Each row is a point on a tangle of strands that fork, close into loops and nearly touch. The rows are in no order.
In the rows, zero is written as 128.
Two points are linked if the straight distance between their rows is under 26.1. Some points are linked to none.
J_258: 117 103 20 120 156 136 132 132
J_330: 121 129 152 166 71 156 52 148
J_838: 153 152 146 110 159 122 157 131
J_400: 77 96 123 100 143 107 131 121
J_924: 105 120 78 100 167 104 155 127
J_179: 106 111 62 137 149 116 179 140
J_558: 134 124 173 140 109 144 114 123
J_114: 167 156 154 123 145 135 143 117
J_122: 115 120 150 123 141 121 153 128
J_325: 117 121 156 170 72 160 62 155
J_313: 133 132 180 122 108 138 85 127
J_565: 72 96 133 103 137 104 126 128
J_915: 159 136 154 152 101 154 102 102
J_888: 134 130 174 117 131 131 122 121
J_53: 138 137 135 159 68 147 52 114
J_938: 83 92 132 138 126 121 155 132
J_227: 114 120 59 137 149 112 183 149
J_622: 138 121 162 161 87 156 94 123
J_3: 134 136 119 128 154 118 177 142
J_223: 148 136 152 149 82 150 71 109
J_782: 147 146 139 138 79 139 46 104
J_344: 132 140 45 120 145 100 178 169
J_994: 115 121 106 130 151 113 177 137
J_671: 119 110 168 158 92 152 111 139
J_547: 142 151 80 116 154 100 181 161
J_294: 72 93 144 107 129 107 122 133
J_246: 161 139 155 147 117 150 124 108
J_66: 114 123 184 108 120 126 100 135
J_204: 107 119 62 94 167 106 143 124
J_471: 148 148 121 125 153 118 177 145
J_194: 155 141 170 124 126 141 111 111
J_902: 125 134 80 121 159 106 179 149
J_589: 121 128 125 112 157 112 166 132
J_823: 142 124 154 165 79 158 85 116
J_781: 169 144 146 151 103 154 103 94
J_783: 113 127 116 105 162 106 160 130
J_842: 90 110 152 98 140 107 132 126
J_90: 142 136 146 154 76 149 63 114
J_540: 152 132 159 146 120 147 130 116
J_883: 121 116 173 134 114 137 124 131
J_402: 129 115 168 158 94 151 111 129
J_986: 100 117 136 96 155 105 145 123
J_23: 140 134 177 118 124 135 108 119
J_255: 157 153 131 128 155 125 171 141
J_333: 157 143 167 127 107 145 85 105
J_674: 92 103 77 91 164 109 133 113
J_790: 125 134 142 97 159 111 153 127
J_634: 127 128 184 112 115 132 90 130
J_887: 104 118 178 104 126 118 112 134
J_205: 79 98 156 111 126 114 123 138
J_677: 116 111 165 167 83 155 94 146
J_458: 145 127 143 174 75 160 86 111
J_125: 106 103 35 128 152 125 153 132
J_910: 181 161 142 141 138 145 148 120
J_215: 114 128 77 102 166 101 162 134
J_193: 148 142 167 126 99 145 70 109
J_785: 184 158 144 144 132 148 134 107
J_669: 179 161 136 136 145 138 159 133
J_377: 161 154 154 115 153 129 148 122
J_351: 139 136 175 125 102 142 73 119
J_315: 127 135 155 106 152 116 146 125
J_551: 100 114 144 103 147 111 141 126
J_525: 120 127 51 132 148 109 178 154
J_118: 155 137 155 146 94 149 86 102
J_309: 84 102 94 97 155 107 138 115
J_510: 118 118 161 126 130 129 140 127
J_4: 171 165 133 129 153 129 169 143
J_162: 131 144 101 103 166 102 171 142
J_654: 125 129 107 131 154 117 181 143
J_347: 100 111 65 89 168 108 135 116
J_103: 102 118 107 102 161 103 157 125
J_857: 103 105 48 136 150 119 168 137
J_815: 141 147 128 143 70 134 37 106
J_384: 137 147 59 117 149 96 180 168
J_75: 142 149 130 107 162 112 164 135
J_944: 147 124 134 181 70 160 89 106
J_710: 128 111 13 116 156 132 132 140
J_604: 132 132 165 113 142 127 139 121
J_936: 132 148 115 150 64 131 35 112
J_717: 122 138 90 100 166 100 168 139
J_236: 173 148 148 148 115 153 119 101
J_982: 147 130 164 148 104 151 104 115
J_143: 112 99 23 127 153 131 142 131
J_627: 129 131 149 163 72 154 54 136
J_354: 129 114 162 161 108 149 138 129
J_970: 105 114 91 125 154 113 172 133
J_265: 103 111 79 131 151 114 176 133
J_171: 97 112 166 100 137 113 123 130
J_945: 137 126 163 141 123 141 138 124
J_967: 145 153 98 116 159 106 181 158
J_181: 115 123 138 116 150 117 160 128
J_186: 122 117 164 137 123 137 139 128
J_937: 150 147 151 132 88 140 52 103
J_511: 138 147 116 105 165 107 171 142
J_106: 82 100 112 97 149 104 135 119
J_160: 131 136 134 162 65 150 47 127
J_254: 128 132 42 127 148 105 175 161
J_382: 118 115 160 171 73 160 80 148
J_821: 159 141 167 130 113 146 99 106

A tip is a point with one link. Name the tips that can be reached along the links from each point below, in the order of the rows.
J_143 | J_785, J_710, J_967
J_604 | J_986, J_790
J_510 | J_103, J_944
J_106 | J_114, J_205
J_815 | J_936, J_937

A piece is all that can be reached along the links. How many separate loops has the piece of each point below (a circle has one, a figure eight two, a Y none), and how many tips (points with one link)?
J_205 | loops 0, tips 2
J_265 | loops 0, tips 3
J_246 | loops 1, tips 2
J_315 | loops 0, tips 2
J_936 | loops 0, tips 2

Name the points in between on the shortest way along the links from the first point to the second, in order.
J_783, J_883 | J_589 J_181 J_122 J_510 J_186
J_313, J_333 | J_351 J_193
J_160, J_236 | J_53 J_90 J_223 J_118 J_915 J_781
J_910, J_471 | J_669 J_4 J_255
J_294, J_106 | J_565 J_400
J_967, J_525 | J_547 J_384 J_344 J_254
